Each row is a point on a tangle of strands that fork and nearly touch. The rows are in no order.
Two points are linked if the straight distance between their rows is under 95.2. Some points are linked to none.
liv: -28 -31 0 1 10 -5 -20 -9 23 10 -25 -4 19 -1 -13 3 26 2 -1 11 -19 21 22
 -2 18 0 -30 -24 29 11 12 -20 -9 -4 14 -1 -40 6 -1 23 -13 -39 -13 9 22
Selem: 26 -3 -11 6 15 19 -15 14 3 1 -17 -1 18 10 -25 18 16 30 37 -7 24 -32 -15
 17 -30 -13 12 -34 -30 6 -10 28 -6 2 11 -13 25 59 26 -22 12 2 4 31 -6
vimos: -43 13 -1 20 35 9 -27 -5 22 26 -13 -21 11 21 -15 -15 -3 7 -2 2 -8 -5 24
 10 -9 -15 19 -15 -36 -34 14 3 3 5 31 24 12 31 -13 -29 17 -4 9 37 4
gon: 44 13 15 15 4 3 8 7 -16 1 10 -20 -3 -13 -9 28 -19 0 -8 3 27 -32 -18 -12
 23 5 3 -4 -18 17 -29 17 -6 14 3 -11 46 14 5 -11 13 14 14 -18 -26
zosu: -3 2 14 38 42 -5 40 7 -13 5 11 8 -11 15 -29 3 -71 -4 26 -9 6 -29 -1 -28
 -7 32 12 -13 -16 -13 -7 15 13 8 -18 -2 45 21 39 -47 -7 31 -15 -31 -31
puro: -1 -8 24 16 11 -1 11 -30 -12 -20 2 -14 -15 -16 9 -1 -8 -12 -33 1 -9 14 3
 -6 31 0 -4 -23 15 -8 11 -21 25 -2 -10 -3 -15 -38 -16 30 -5 18 -5 -21
 -13
fol: -17 -32 -26 -35 -16 21 31 -5 2 -24 2 31 8 20 21 -16 14 26 46 2 -18 6 44
 -5 -8 3 -8 -2 24 -33 8 19 -26 7 -58 -16 -59 25 -21 33 1 15 -15 5 1
setuf: 17 -19 16 -6 34 23 -11 18 -4 7 -25 -11 -1 -14 26 -11 4 -8 20 13 2 9 -20
 22 12 -11 12 -44 9 -8 23 27 39 -22 -36 4 -1 4 3 36 -9 -24 12 -14 -24
lub: -32 73 -7 -30 -4 -5 -28 -2 24 22 16 17 -9 -4 -1 -26 -6 -14 1 -16 -21 31
 9 -7 14 8 29 61 -32 -28 13 38 0 13 -12 14 -5 -20 -20 -31 3 -5 30 11 22
Daz: -21 -12 -4 1 -2 -16 -18 2 34 43 -2 -9 14 19 -28 13 8 2 -7 8 -10 -3 23 -9
 10 26 -25 -7 4 27 -4 -18 -27 13 38 26 -4 27 5 -16 2 -31 -18 26 41
runup: -11 -25 -4 -13 23 20 1 24 10 4 -28 6 13 -6 30 -8 -3 -2 47 2 -10 -21 13
 -8 28 -5 2 -26 20 -13 13 46 -2 -13 -35 -1 -30 47 14 9 -9 -5 -2 -8 -11
Gero: 42 -24 -3 17 -41 15 13 17 -33 -12 -24 14 6 -15 13 16 20 4 -27 9 -3 -21
 -22 3 22 -24 -9 25 31 23 -37 6 -2 -22 -11 -34 10 -10 27 25 -10 6 -5 -42
 -25
namu: -30 20 -5 15 2 -17 3 -17 11 -8 32 12 -8 17 2 -32 -23 12 12 -18 -12 -3 29
 -9 -12 6 13 18 -10 -36 3 -8 -10 32 1 18 -2 -4 -21 -35 2 39 -11 10 3
tabeg: 3 -39 4 19 -10 9 -6 -13 11 13 -34 -21 1 -7 -5 34 10 -1 -35 17 9 3 3 12
 28 -3 -17 -28 28 30 -31 -8 -6 -17 24 6 -4 11 16 34 -4 -30 0 -7 -6
rivit: -37 39 3 -5 3 -22 2 -10 10 -4 30 15 -11 12 5 -45 -33 -7 10 -18 -29 16 31
 -22 -9 17 14 43 -7 -35 22 1 -3 36 1 18 -14 -32 -26 -25 -6 39 -11 0 14
Nat: 19 -38 -12 -27 -15 17 40 11 -20 -35 6 27 -3 9 31 1 -13 31 27 -11 17 -3
 -8 7 -23 -16 -8 15 4 -21 -16 25 -14 -15 -70 -16 -5 14 5 23 3 46 -29 -28
 -22
Vub: -8 36 -18 -49 -62 -36 2 -12 -5 -5 38 31 -9 -8 13 -2 31 -1 16 -4 -7 13
 -31 7 18 -1 -9 52 -12 8 -5 3 -18 14 -17 -1 -28 -16 -9 -21 -24 -4 19 -6
 19
gufa: 6 37 21 -26 37 9 -19 4 -6 8 -17 -4 -8 -5 1 4 -20 -32 -24 2 3 29 -17 -9
 11 17 20 4 -5 9 23 6 36 -26 7 22 8 -49 -16 17 -2 -31 22 1 -3
bisi: 41 43 15 5 -5 2 -24 -27 -14 0 1 -23 -4 -20 13 50 31 1 -21 -10 20 8 -1 26
 5 -19 24 -6 -6 19 -23 -18 7 -1 2 7 -7 -23 -17 29 9 -26 32 24 -22
buse: 0 7 0 6 -36 -15 13 9 -4 2 10 12 -17 -14 -2 6 -5 -31 -40 3 -6 -2 -28 -24
 30 22 -31 60 26 25 -6 -12 -2 3 -7 -19 -5 -34 11 20 -13 -7 -4 -49 2
Favom: -45 5 4 51 23 -31 4 -30 21 -2 6 17 21 3 -24 -2 -30 8 -2 9 -4 -17 68 -14
 -18 23 22 -7 -7 -38 -8 -15 -27 33 14 -6 16 23 -3 -43 10 52 -19 10 1
Mem: 25 12 15 -17 40 15 -15 2 -15 -18 19 -23 -10 2 26 -12 -5 -2 -13 13 11 33
 -33 43 -35 -22 18 -30 -15 2 30 -15 52 -22 2 14 13 -40 -21 18 -5 -18 16
 23 -18
topo: 8 10 18 -13 11 16 -11 -13 -7 -11 28 -18 -16 10 31 -27 9 8 -11 -3 -6 37
 -18 32 -29 -23 14 -13 -19 -23 30 -16 38 -21 -30 22 -1 -46 -30 21 3 7 7
 24 -12
Doza: -53 7 -12 33 20 -3 7 -21 27 16 -11 12 16 12 -28 4 -17 10 9 -1 1 -31 54
 -10 7 7 27 -6 -10 -35 -19 3 -33 30 14 10 0 45 -1 -46 16 20 -5 26 5
naku: 1 -41 1 -3 9 16 10 -11 -10 -17 9 -16 -9 4 6 -17 9 11 -17 9 -8 19 -17 17
 -29 -2 -12 -29 10 -8 24 -37 34 -18 25 -7 3 -30 -3 22 -9 9 -9 -3 -5
Lomu: -33 -8 -23 -25 -6 -17 22 28 4 -8 16 36 1 36 -5 -25 2 -3 49 -5 7 1 0 -23
 -22 21 -27 35 8 17 31 -19 -21 4 21 -7 -14 7 25 -16 -17 -29 -21 -21 31
botup: 32 -13 13 22 -2 25 0 -4 -13 1 -13 -25 -2 -17 -6 32 6 4 -15 16 26 -24 -16
 -2 22 -14 -10 -18 0 26 -21 12 -1 -13 0 -13 26 16 14 14 11 -1 9 -19 -23
molop: -15 -4 15 33 14 -14 -7 -23 2 -1 0 -23 2 -6 -12 -3 -19 7 -32 6 0 -4 32
 -17 7 1 -3 -39 -4 -15 4 -22 -5 12 22 3 6 -12 -22 -9 7 30 -11 6 -3
Didon: -31 -22 -11 -4 24 21 -6 14 23 17 -44 1 22 -6 19 -5 16 -3 38 17 -24 -12
 26 -7 31 -9 -6 -41 22 -24 22 29 5 -7 -23 4 -52 51 -5 10 -2 -14 0 6 0
biva: -18 -10 -19 -4 -35 7 13 -20 -12 -23 4 22 -3 15 -12 -11 5 31 29 -10 -2
 -17 32 12 -17 -19 -6 -15 13 -30 -19 3 -37 20 -24 -3 -29 35 -22 -15 19
 42 -16 33 19
duse: 0 -38 -23 -26 3 17 40 8 -9 -21 8 32 0 19 23 -20 -9 20 38 -6 0 -4 13 -3
 -19 3 -16 12 12 -25 5 21 -11 -11 -56 -19 -27 23 5 23 -6 31 -24 -22 -14
sofim: 15 13 9 7 -43 -16 5 3 -5 13 3 9 -25 -25 7 36 7 -34 -44 8 -5 9 -23 1 32
 22 -11 49 27 37 -26 -11 -6 -3 -11 -8 0 -38 5 31 0 -20 14 -40 7
nir: 31 -21 10 -12 14 24 -9 9 -6 -13 -7 -12 5 -12 30 -7 23 12 9 1 15 12 -23
 34 -7 -27 14 -26 -7 -1 7 19 28 -17 -34 -5 6 0 14 26 -7 -5 5 -4 -21
kig: 21 -66 -14 33 -20 17 8 11 -8 -5 -24 -13 6 -3 -24 19 1 6 -54 31 2 -11 -12
 9 -27 -13 -27 -22 24 31 -34 -37 -2 -22 53 -25 9 4 27 15 -9 -10 -16 -19
 -2
fopo: 2 11 -28 -33 -73 -32 7 16 -5 6 21 38 11 -9 20 14 41 -10 14 2 -3 1 -24 2
 12 -1 -16 59 13 26 -13 6 -28 -2 -6 -15 -23 5 10 -4 -23 -34 14 -14 17
Getut: 1 14 13 17 17 2 -22 -28 14 3 -27 -24 -4 2 4 25 -7 -9 -44 7 4 25 -10 28
 -1 0 -2 -22 29 26 -3 -28 19 -27 29 38 -14 -31 -15 39 -7 -37 21 37 -14
lud: 21 52 6 -31 13 -11 -14 9 8 24 9 -3 -12 -13 -6 13 -35 -39 -35 -5 2 29 -4
 -31 11 50 22 45 -20 16 -1 7 12 -15 22 9 26 -49 -16 -13 11 -29 21 -14 20
koguk: -29 -7 -4 36 5 -6 30 -29 5 -15 14 25 8 31 -38 2 -28 26 33 -9 -2 -7 47 11
 -67 9 17 -24 -16 -43 -9 -9 -1 15 -1 -6 3 27 -4 -33 18 43 -34 36 9
mikun: -21 -5 9 31 16 -35 -12 -22 31 39 -5 -14 24 0 -27 2 -14 0 -25 10 -7 15 45
 -18 16 41 -26 -6 3 14 5 -24 -26 25 32 9 -10 2 -10 -6 5 -17 -19 -1 35
nepo: -25 13 -11 -15 -45 -22 14 23 -4 15 0 34 -8 -12 0 12 -15 -34 -14 8 3 -13
 -13 -30 44 46 -36 64 28 24 -1 19 -11 10 -11 -17 -17 -7 9 11 -19 -20 -10
 -55 5
fede: -10 43 2 -24 -24 -23 -5 -4 9 21 7 11 -14 -10 -7 9 -26 -26 -4 -3 -6 -5
 -13 -28 40 34 -6 47 0 8 -6 26 -7 18 -3 8 6 -18 -7 -13 2 4 13 -16 6
sotav: 34 2 -10 -13 -48 -11 6 38 1 12 -6 -7 12 -26 18 25 45 -15 12 -21 4 5 -11
 -1 6 -12 25 40 6 28 -28 14 -4 1 -5 -21 -12 17 27 34 -10 -63 11 -15 0
Deba: 28 -17 7 29 -4 7 17 -10 -22 -30 15 -10 -14 4 -28 11 -20 24 -3 -9 20 -38
 -21 0 -38 -4 -3 -22 -12 6 -17 -9 -10 -4 6 -13 45 17 14 -28 16 58 -12 8
 -10
lanu: 10 17 0 -4 43 16 -25 12 2 2 3 -28 -5 14 11 -13 2 9 -4 18 9 11 -12 42 -28
 -10 18 -38 -26 -11 28 -2 34 -13 17 18 20 -7 -16 -4 10 -27 17 31 -13
gud: 24 24 14 -1 -31 -18 -3 -19 -12 -3 -12 7 -29 -17 22 30 28 -29 -30 -11 0
 18 -22 9 35 5 8 39 14 24 -24 -7 9 -2 -17 2 0 -40 -1 42 5 -22 28 -18 -9
Sune: 0 -70 -19 0 6 18 -3 -10 5 -23 -1 -12 14 -6 -8 -15 26 22 -5 28 -10 25 12
 29 -45 2 -24 -43 16 -25 35 -40 27 -13 19 -19 -15 -10 -8 32 -7 10 -14 22
 2
pap: 15 -24 7 26 -3 1 36 -5 -23 -25 0 0 -16 -1 -13 8 -25 9 -3 -13 22 -33 -9
 -21 -3 9 -12 -20 6 -5 -13 -7 -4 5 -5 -15 26 14 16 -26 -2 52 -22 -26 -18
keke: 23 -15 -5 18 -26 10 22 -20 -29 -39 26 3 -12 18 -34 1 -11 35 7 -20 17 -31
 -11 -2 -53 -16 -7 -14 -12 4 -23 -23 -20 6 0 -14 23 11 -7 -32 18 69 -21
 21 9
dol: 39 57 11 -23 29 14 -18 11 -11 6 0 -4 -7 -7 -8 0 -46 -28 -29 -4 10 29 -12
 -19 4 30 31 33 -38 11 9 4 26 -21 19 14 38 -58 -22 -2 1 -28 26 -6 8
Fisu: -7 -32 -30 -3 -48 -3 14 -13 -26 -38 39 19 3 13 -39 -10 16 24 -1 -16 7
 -25 9 0 -38 -15 -35 17 21 17 -25 -48 -35 9 23 -20 -5 -8 -10 -7 3 30 -7
 12 32
Dok: 16 -27 3 -17 37 8 12 44 -9 3 4 1 1 5 13 -28 -4 -13 18 10 5 12 -46 11 -39
 2 2 -7 -1 10 42 6 45 -20 6 -7 16 -11 30 13 -18 -20 3 -19 -8
Tuzaf: 22 10 1 -7 42 5 -18 22 -4 14 0 -15 0 10 -9 -5 -3 2 12 13 11 -3 -23 9 -28
 -1 17 -22 -30 11 19 13 19 -2 30 10 36 12 16 -13 4 -30 13 9 -13
pas: -15 -13 -1 -14 9 10 25 13 -7 -8 -18 15 -1 -5 20 -4 -19 -10 37 4 -9 -17
 14 -17 36 18 -23 -6 25 -12 4 28 -7 4 -34 -13 -32 26 13 4 -16 5 -16 -38
 -10
soril: 9 15 20 5 59 20 -18 8 -10 3 -17 -21 -5 -8 21 -7 -26 -11 2 17 8 13 -5 29
 12 4 20 -38 -1 -13 27 18 58 -23 -27 18 9 -21 -15 36 -1 -24 23 3 -32
Rof: 16 10 2 -20 -24 -7 -23 -11 4 -1 30 -9 -1 6 -6 -2 51 9 -6 -1 1 15 -19 9
 -24 -30 -7 2 -19 16 -10 -24 -17 -2 34 6 4 -13 -10 -12 8 -19 11 39 18
tagit: -20 28 -10 -2 0 -18 22 -18 7 -8 34 26 -21 31 -17 -15 -25 17 29 -17 -1
 -18 13 -10 -17 14 25 17 -10 -25 -19 7 -30 28 -7 6 11 18 1 -52 11 34 -16
 4 -3
gufu: 12 33 16 8 2 3 -24 -31 7 -2 -9 -16 -10 -2 14 33 17 -10 -28 -9 10 19 -7
 30 7 -12 11 -3 6 21 -12 -25 7 -13 20 29 -9 -32 -22 35 6 -34 27 34 -6
Sobo: -8 22 21 11 -9 -17 -3 -31 -13 -14 7 -14 -28 -25 5 -3 -9 -21 -40 -10 -7
 16 -3 -15 38 5 -7 1 17 -5 6 -10 5 2 -19 -3 -14 -58 -30 23 -3 27 5 -23
 -6
mumet: 17 -39 -8 19 -11 21 -1 12 -2 4 -26 -2 1 -1 1 23 17 -9 -37 23 4 -4 -19 9
 1 -21 -6 -11 26 30 -26 -17 0 -27 30 -18 1 1 27 25 -13 -26 -1 -20 -8
naben: 5 19 15 -3 -21 -6 -2 -23 -9 -18 39 -15 -19 5 7 -16 7 6 -14 -17 -3 10 -12
 -1 -17 -19 -5 9 -11 -6 8 -26 -12 11 6 10 -2 -45 -26 -17 -1 37 2 11 11
Pera: -6 -18 17 16 33 7 6 -12 -11 -3 -13 -22 -5 -22 16 -7 -20 0 -19 24 -14 14
 11 -2 19 8 -2 -51 7 -28 18 -8 39 1 -19 8 -17 -20 -30 31 -1 12 -2 -8 -28
tipiv: -2 -26 1 15 13 6 -6 -13 16 9 -41 -22 -6 -4 0 21 1 -14 -40 19 1 21 -4 34
 -3 -10 -10 -35 31 29 -6 -32 15 -25 31 14 -15 -16 -3 41 -17 -51 5 9 -12
Mif: 9 -32 -22 3 -46 9 15 -2 -16 -26 15 15 11 3 -23 10 17 7 -26 -1 2 -24 -9
 -4 -12 -20 -35 19 26 27 -35 -33 -37 -4 24 -25 -2 -1 12 -2 0 9 -15 -9 20
pagof: 5 30 2 19 23 -19 35 8 -8 12 21 12 -9 25 -35 9 -62 -11 20 -7 6 -32 -9 -28
 -4 31 18 22 -28 4 -20 12 -12 11 1 -6 51 16 36 -48 -1 20 -2 -28 -23
dum: -14 50 -1 -2 -4 -3 -39 11 37 39 17 -22 22 24 -15 15 14 -1 1 -1 1 6 15 3
 -6 4 23 28 -39 2 -5 -4 -19 18 52 30 22 12 -9 -22 30 -40 14 47 32
lova: 26 -24 -3 -5 -14 15 34 19 -31 -28 -2 13 -6 -13 26 4 -20 19 9 -11 21 -24
 -17 10 8 -5 -9 8 13 2 -21 24 -5 -13 -58 -22 16 20 27 0 -7 37 -17 -43
 -28
ruruz: -55 -3 -11 32 45 11 -6 -6 24 20 -20 -11 5 16 -16 -7 -15 13 14 6 -11 -21
 42 1 -4 4 31 -18 -20 -46 11 12 2 7 9 14 1 61 6 -35 12 3 8 38 -3
rizim: 18 22 3 -17 -30 -3 -7 -24 -5 -13 32 -8 -10 -6 3 -5 38 8 -4 -8 -1 7 -17 8
 0 -25 -3 13 -12 9 -12 -7 -16 7 -9 -1 -5 -26 -12 -11 3 14 16 16 6
monu: 41 -12 -7 6 -35 11 27 25 -34 -26 -1 11 6 -16 22 12 3 15 -7 1 16 -34 -26
 10 20 -18 -2 29 16 20 -30 24 -13 -8 -43 -38 20 16 27 -6 -1 18 -13 -44
 -27
meper: 27 -10 3 28 -11 -4 46 21 -33 -14 20 7 -9 4 -14 11 -21 -6 -17 3 15 -43
 -27 -29 -2 4 -18 21 3 21 -12 -15 -12 -1 7 -23 33 14 20 -25 -4 21 -18
 -43 -15
livo: 10 -8 -5 -36 -22 -4 19 46 -11 -4 -17 21 22 -16 35 -13 24 -9 25 -17 -3 11
 -16 2 22 -24 5 35 19 16 5 37 2 -17 -43 -29 -21 11 36 19 -24 -30 2 -39
 -5
bulu: 9 -20 -12 19 8 24 -14 1 5 9 -32 -5 16 1 -27 24 10 22 23 6 18 -38 8 4 -6
 -6 -8 -39 -9 5 -13 26 -20 -7 20 1 14 63 13 -11 13 5 1 34 3
gil: -22 -50 -20 -12 15 16 3 4 18 -14 -7 6 17 1 10 -28 26 13 25 17 -19 19 15
 -1 -24 16 -16 -27 12 -21 46 -21 23 -7 3 -7 -36 5 -6 28 -16 -1 -15 17 4
fif: -2 11 -3 -40 -14 -16 0 17 2 7 -22 19 16 -23 38 -9 43 -15 37 -22 -11 25
 -16 3 32 -20 4 25 22 7 13 32 2 -4 -43 -8 -27 5 17 30 -17 -33 15 -14 2
zoved: 8 59 6 -6 -15 -17 -12 -5 10 27 9 -4 -22 -21 -7 15 -33 -27 -36 -7 2 6 -4
 -20 33 38 16 33 -9 5 -12 19 -6 8 0 9 22 -39 -22 -4 11 3 22 -21 8
Vol: -5 -50 -15 23 -35 9 4 -5 8 9 -10 -3 15 -3 -34 25 11 10 -33 1 -4 -21 21 0
 5 -2 -38 -3 33 33 -37 -28 -31 -4 28 -17 -6 21 10 8 -1 -8 -16 0 20
fusi: 21 -24 -2 -12 23 5 0 32 3 7 -12 -8 7 -1 7 0 9 -12 3 18 11 7 -32 11 -27
 -12 2 -11 -3 22 19 5 17 -14 30 -2 23 12 26 7 -12 -36 1 -7 0
Lopom: 41 -19 -2 11 -36 6 -1 33 7 10 -40 -4 14 -10 28 36 35 -9 -13 -1 8 13 -11
 11 1 -22 20 11 22 33 -41 -4 -4 -16 2 -23 -10 2 34 48 -2 -63 18 -17 -18
poziz: -10 52 -8 -43 21 -10 -19 26 8 23 13 32 -10 8 -1 -31 -21 -30 25 -9 -19 25
 -8 -23 9 23 21 58 -26 -9 27 29 11 14 -9 13 6 -24 0 -42 -3 -12 12 4 28
Dud: -21 29 1 -2 -19 -10 -31 2 45 46 11 -12 9 16 -19 12 7 1 -4 -1 -4 -10 16
 -7 10 16 6 18 -11 13 -14 -6 -35 15 42 28 11 17 -8 -23 24 -22 7 40 35
nipa: -9 29 1 -34 -8 1 -7 8 6 -2 13 21 -9 3 40 -26 17 2 42 -14 -14 22 -8 8 16
 -21 5 24 -2 -17 12 22 5 8 -57 13 -29 -1 -11 -4 -9 2 1 5 5
fuzo: -9 31 -1 -53 12 -19 -8 27 11 25 -1 22 -1 10 2 -22 5 -32 26 -4 -15 23 -20
 -26 2 13 1 40 -18 9 30 14 9 8 10 16 -4 -16 13 -16 -6 -33 8 7 34
tese: 54 -25 2 21 -23 21 1 13 -14 -8 -35 -9 10 -23 22 36 28 2 -23 -1 17 0 -16
 14 22 -26 16 0 22 30 -41 19 12 -23 -12 -32 6 4 31 41 2 -26 7 -34 -39
dob: 36 -32 7 14 -6 32 -11 -11 -19 -17 -39 -17 -1 -23 11 27 19 14 -11 5 21
 -10 -16 22 16 -31 2 -36 23 10 -30 21 14 -26 -9 -22 8 12 23 36 5 -2 12
 -18 -27
nodu: -25 5 7 -5 -3 -9 -20 -9 21 20 -17 -10 5 -2 2 1 26 -8 2 3 -18 8 12 -5 34
 -6 -17 -9 20 2 7 -2 -5 1 4 20 -37 -4 -13 18 1 -22 -3 13 13
lop: -27 -26 -1 4 22 20 -8 -1 19 8 -21 -5 12 -2 13 -16 14 5 22 17 -23 1 30 3
 5 -1 1 -39 2 -40 17 11 13 3 -20 9 -38 46 -25 -5 5 6 -1 28 2
gole: -37 24 6 23 17 0 -27 -10 24 24 -2 -34 7 23 -9 -17 -17 1 -29 -3 -4 8 21
 11 -8 -8 20 -8 -33 -17 16 -14 -10 1 45 28 14 -1 -34 -17 18 -9 8 35 11
Rafum: -17 6 3 7 52 1 5 13 -2 28 -22 8 -9 -10 -22 -4 -62 -32 1 7 -13 -3 12 -38
 32 47 1 2 -13 -12 11 19 20 15 -4 9 13 -5 12 -7 -7 0 -3 -28 -3
Nub: 15 34 20 -7 46 16 -26 15 -12 11 -21 -12 -2 -13 -1 -1 -30 -18 -3 11 11 11
 -8 12 9 12 26 -17 -25 -4 20 25 43 -10 -8 16 18 -18 -11 12 -2 -29 30 4
 -17
fifud: -14 -21 4 37 16 -18 -15 -27 2 -6 12 -18 11 2 -28 -9 -6 17 -29 5 -1 7 33
 5 -41 1 -4 -40 -18 -13 12 -49 1 7 41 -1 5 -25 -25 -25 11 32 -13 28 10
ditar: 3 4 14 7 1 21 -29 -20 1 -13 1 -24 -4 -1 5 -1 35 15 -11 -4 5 12 -5 25 -8
 -41 6 -38 -4 -8 7 -11 8 -17 5 10 -6 -12 -20 2 11 -2 9 34 -5
domok: 26 6 -7 -7 25 6 -14 25 11 1 4 -1 14 6 -5 1 13 12 36 -5 18 -13 -20 9 -31
 -10 14 -15 -41 13 9 23 13 2 5 -1 23 37 24 -24 4 -14 4 22 -11
misev: -19 -1 -4 -15 16 -4 23 31 -5 6 -18 31 -2 1 4 -10 -31 -28 34 1 2 -18 4
 -27 43 25 -21 21 21 4 15 37 -3 10 -25 -1 -14 23 20 7 -13 -9 -13 -50 -4
lok: 3 -15 -1 25 19 -2 -11 -12 -4 -11 16 -31 -4 14 -22 -7 -9 17 -24 0 2 -6 -4
 13 -46 -1 8 -44 -26 -7 15 -31 5 -7 49 13 29 -9 -15 -26 21 21 -10 27 -11
bera: -11 20 11 22 12 13 -33 -22 7 6 -1 -36 9 16 -7 8 9 16 -32 3 8 5 12 22 -7
 -26 10 -34 -12 -5 5 -17 0 -12 40 24 -2 -9 -31 -3 18 -14 13 42 -3
Dati: -17 -7 8 16 49 -4 1 -1 -8 12 -20 -15 -1 -20 -2 -5 -43 -18 -14 26 -12 8
 10 -13 22 34 -5 -33 -7 -16 26 1 38 9 -2 11 7 -15 -12 10 -4 5 -1 -24 -14
vitan: -1 -12 18 0 7 18 -9 -26 0 -12 21 -23 -12 -1 24 -20 13 20 -20 -9 -8 27 2
 16 -15 -22 5 -30 -5 -35 15 -12 19 -10 -25 11 -13 -25 -34 19 10 29 -1 26
 -15
fozom: -23 4 10 37 9 -34 -22 -28 24 18 -4 -24 19 -13 -19 7 -22 -1 -37 0 0 0 47
 -14 22 14 -14 -21 -4 7 -3 -31 -26 31 26 7 6 -13 -27 -14 7 16 -20 8 16
pelo: 19 -8 -18 -26 -57 -15 2 29 -2 3 1 14 20 -15 23 13 52 -8 10 -6 -2 12 -15
 11 7 -24 1 41 15 28 -22 0 -16 -6 9 -21 -20 1 24 13 -15 -41 13 -12 14
nunil: -6 4 6 -36 7 9 2 10 8 2 -13 11 0 -10 41 -19 31 -11 33 -3 -23 21 -12 0 20
 -16 5 8 26 -15 22 27 14 -11 -61 6 -39 2 3 26 -12 -9 11 -4 1
bol: -23 -36 -23 8 -24 -9 -2 -6 10 5 -17 6 24 -2 -33 22 12 13 8 0 6 -23 36 -5
 12 9 -42 -10 25 18 -20 -10 -45 9 21 -7 -12 41 8 -4 2 -2 -16 10 30
rugod: -17 53 9 -10 10 -4 -13 4 5 2 31 7 -17 10 12 -39 -24 0 -2 -16 -25 28 8 0
 0 -6 27 47 -26 -31 15 25 1 20 -26 24 1 -23 -24 -31 0 26 17 5 8
fere: 1 24 15 -16 -18 -12 -5 -26 -13 -9 -2 6 -29 -17 22 -6 28 -19 -22 -14 -16
 25 -19 5 38 -5 -1 19 23 -1 2 -5 5 -3 -32 7 -14 -48 -16 28 2 7 19 -20 -3
bag: 2 22 3 -35 13 -8 -23 21 7 11 11 3 7 16 8 -21 19 -9 23 1 -3 18 -23 -6 -22
 -8 3 16 -26 15 27 3 8 5 24 12 5 -4 10 -21 -6 -31 3 24 25
nuta: 2 -24 -13 1 -33 2 21 -16 -25 -34 32 12 3 27 -42 0 9 23 8 -11 11 -23 -7
 -3 -68 -18 -18 0 -1 6 -12 -48 -28 2 20 -13 10 5 5 -21 12 38 -13 26 27
gupo: 3 25 1 -32 -10 -4 -29 8 18 19 13 -4 12 12 -1 -9 54 5 21 -1 -5 26 -3 11
 -19 -30 5 6 -29 14 6 -8 -3 2 30 11 -7 -5 -5 -7 1 -44 12 47 25
nedu: 16 -19 11 8 12 5 6 -11 -13 -22 30 -24 -16 8 -4 -18 -9 19 -24 -1 3 8 -14
 9 -51 -5 -2 -24 -20 -9 24 -30 23 -9 22 6 21 -24 -14 -13 4 32 -14 15 -6
fopug: -31 30 -9 -21 -32 -35 1 0 19 27 11 21 -11 -7 -7 12 -38 -28 0 1 0 -13 -4
 -37 43 61 -23 50 11 14 -8 30 -21 22 -11 9 -12 -4 -1 -12 -4 -6 -1 -41 19
Medov: 22 9 17 13 -11 -4 2 -26 -15 -26 49 -32 -22 7 4 -19 -5 23 -26 -18 9 2 -8
 0 -44 -23 14 -9 -25 -8 -6 -29 -2 1 7 6 26 -42 -29 -20 10 58 -6 13 -4
suf: -24 -26 -12 20 -8 2 26 -30 2 -23 1 34 17 28 -26 -7 -5 29 42 -2 -1 -9 51
 4 -46 0 1 -27 -8 -45 -12 2 -23 24 -13 -8 -15 45 -18 -8 26 41 -21 41 18
siril: 8 37 -5 -4 7 -23 15 2 2 -2 26 16 -9 19 -12 -5 -34 2 24 -13 4 -24 -14 -9
 -2 19 21 28 -23 -1 -17 17 -25 26 -4 5 38 17 16 -49 6 22 -4 -4 -13
bosu: -13 3 -7 2 36 -9 22 21 -3 20 -15 26 -3 8 -13 -2 -50 -27 29 -1 -9 -23 1
 -41 26 40 -10 20 -4 -5 14 18 1 16 -2 8 4 17 28 -21 -8 -3 -13 -35 5
Pagag: 16 22 14 24 -7 -7 2 -12 -7 1 8 -15 -19 -22 -4 15 -33 -3 -18 -9 16 -33 -4
 -18 44 5 1 6 4 3 -29 33 -8 14 -18 -1 22 2 -5 -8 8 37 9 -26 -32
Femil: 45 29 7 -12 -24 -11 -4 -14 -15 -9 2 -17 -16 -24 21 31 38 -12 -13 -14 14
 14 -14 17 26 -11 14 20 -9 26 -24 -6 10 2 -12 -7 2 -22 -6 33 7 -20 26
 -10 -13
Nuzi: 22 -24 1 -16 -9 16 8 19 -17 -13 -22 -1 14 -18 38 -4 25 6 23 -10 3 0 -20
 13 15 -36 6 5 14 10 -12 35 9 -22 -37 -19 0 12 30 22 -10 7 4 -24 -14
Lipos: -8 44 -11 -41 -28 -22 7 -5 -1 2 28 29 -15 3 22 -19 16 6 23 -6 -10 8 -12
 4 10 -6 0 38 -9 -12 3 21 -12 23 -30 13 -21 2 -7 -28 -9 2 5 6 11
fuseb: -2 -27 -4 6 9 6 31 0 -18 -22 -3 5 3 -12 2 2 -20 2 5 7 6 -18 10 -19 16 12
 -23 -6 18 -12 2 -1 3 6 -15 -17 0 17 14 7 -13 23 -17 -30 -14
ruk: -24 -43 -11 -12 8 11 -10 10 15 4 -21 -7 19 -4 0 -10 26 1 16 15 -14 14 3
 1 -5 3 -19 -20 20 5 30 -19 11 -14 23 -11 -25 10 10 29 -23 -21 -19 -5 18
tabe: -32 -2 9 0 4 11 -19 -11 17 10 -13 -13 5 6 13 -8 37 5 11 -2 -15 1 21 3 21
 -21 6 -27 11 -35 14 -5 0 2 -13 13 -43 18 -29 8 6 -2 4 27 6
gof: 12 -42 -7 -2 12 13 23 55 -12 -4 -2 16 9 6 19 -30 -2 -7 6 17 -6 5 -41 -1
 -30 1 -8 12 13 20 43 -6 35 -18 5 -17 14 -13 41 24 -28 -12 -15 -45 -4
nak: -22 -26 -21 13 -9 1 7 -7 1 5 -30 19 19 5 -31 16 4 17 30 -2 5 -35 34 -9
 13 2 -15 -29 8 -3 -14 10 -37 2 16 -8 -8 58 6 -17 8 8 -16 20 19
Sibob: -37 2 0 47 3 -25 13 -30 21 -14 16 20 18 19 -39 -8 -28 18 13 3 2 -8 60
 -11 -58 16 16 -17 -19 -32 -4 -33 -16 19 23 -14 16 8 1 -47 10 53 -25 29
 3

A fork is a point with three links. Follow the links from the first point to the second and name the forks in between, in order.
dol, lop | gud > pas
nak, Femil | pap > pas > gud
nuta, puro | pap > pas
tipiv, buse | gud
Favom, Dok | Tuzaf
siril, naku | nedu
misev, bol | pas > pap
gof, runup | Tuzaf > pap > pas
pelo, Pagag | tese

Follow the links from the first point to the second, and from the first to the third. Name the last point that the two ways share.
Mif, naku, nepo | pas
puro, Sune, Selem | pas
tabeg, Nub, meper | gud
nir, lova, Pagag | tese
